A landscape with many peaks, sampled at points; each row gives a point and its height.
From any point a climber steps to the highest of the 6 points nearest to it. It stops when none of these is higher. Distance is the straight distance between rows; heights are no part of it.
rurib: [ 95  82 114 154 146 130 123  85]  height 5.66
buni: [127  81 112 153 130  92  33  83]  height 6.26
leli: [133 175 140 115 158 162 189 147]  height 4.05
fumil: [123 136 134 125 132 138 150 144]  height 3.46
zipe: [139 169 144 118 137 135 210 136]  height 8.91
zelar: [153 155 130 103 107 117 111 161]  height 4.98
merod: [159 179 138  85 112 111 165 153]  height 7.05
vip: [106  86 123 151 120 105 152  88]  height 6.98
lir: [142 162 131 100 135 155 114 177]  height 4.18
dafod: [125 127 133 117 137 155 128 153]  height 3.72
Tinip: [113 112 124 149 152 165 150 117]  height 3.37
sefid: [115 114 125 132 156 169 106 138]  height 4.26
riti: [131 177 144 140 167 176 207 143]  height 1.40
bufom: [137 159 139 119 104  98 196 126]  height 7.11
tesos: [110  88 114 131 147 140  65 113]  height 5.84
Lim: [107  72 113 149 125  90  77  67]  height 6.31
mino: [102 106 118 138 174 199  77 126]  height 3.14
tofat: [162 199 134  69 133 135 151 166]  height 7.79
pek: [123  89 116 148  95  77  94  98]  height 6.23
mef: [143 124 129 135  77  56 134 119]  height 4.87
Tet: [127 143 134 121 148 179 126 163]  height 2.78
ligik: [126 124 136 134 110 100 197 108]  height 6.55
sona: [102  96 117 142 151 149 106 103]  height 4.97
vode: [126 129 127 113 131 155  83 165]  height 4.27
Zalaz: [146 118 119 142 101  99  53 134]  height 5.87
rog: [147 181 148  92 122 126 198 139]  height 7.94
sulil: [137 129 121 118 124 137  73 155]  height 4.71
Zeko: [125 144 142 128 144 140 205 134]  height 7.10
lel: [157 212 138  74 151 146 197 140]  height 6.33
pali: [104  99 127 161 127 118 192  87]  height 8.86
lek: [136 159 140  98 145 167 141 170]  height 2.93
bomup: [114 131 128 139 157 183 143 138]  height 1.70
fakub: [143 133 119 132 114 134  33 161]  height 4.89
nuze: [112 134 140 137 125 126 193 119]  height 5.79
Zifi: [122 160 139 131 164 187 166 154]  height 0.37
sokit: [123  93 117 144 119  97  69  98]  height 6.72
guka: [151 142 129 113 101 118  78 163]  height 5.04
luvok: [103  81 119 154 132 109 112  73]  height 5.98
Zem: [127  91 112 141 131 113  44 101]  height 6.39
pep: [152 177 146  87 109  97 197 131]  height 7.27
paz: [141 132 132 115  94  92 139 134]  height 4.96
vaz: [147 119 126 137  87  78 112 129]  height 5.52
gero: [111  67 111 153 140  87  52  65]  height 6.24
soter: [137 130 129 117 123 131 108 150]  height 4.67
Konos: [139  91 120 156 112  83  52  98]  height 6.37
lor: [113 143 131 137 171 199 142 155]  height 1.21
Fas: [108  98 123 146 134 137 118 111]  height 4.91
fol: [120 109 119 127 146 177  45 148]  height 4.03
Gan: [105 102 121 153 141 141 150  99]  height 5.29
Genul: [121  96 121 142  98  82 150 101]  height 5.43
Mik: [117 134 134 153 116 102 233 101]  height 7.25
Zib: [121 113 124 133 114 111 102 136]  height 5.00
Rize: [140 108 115 142 114 123  24 132]  height 5.73
Laleb: [154 138 131 125  98  99  95 149]  height 5.20
Foza: [115 119 131 136 123 125 157 119]  height 4.81
Setub: [142 149 141 105  83  61 193 125]  height 5.44
mun: [126 143 134 132 143 158 177 135]  height 3.47
Kepob: [152 187 137  85 128 127 173 153]  height 6.90
telot: [121 104 119 126 136 155  92 136]  height 5.12

Where does a climber stop that starts at each point below?
Tinip | pali
nuze | zipe
Setub | zipe
Foza | pali
Zifi | zipe
tofat | zipe
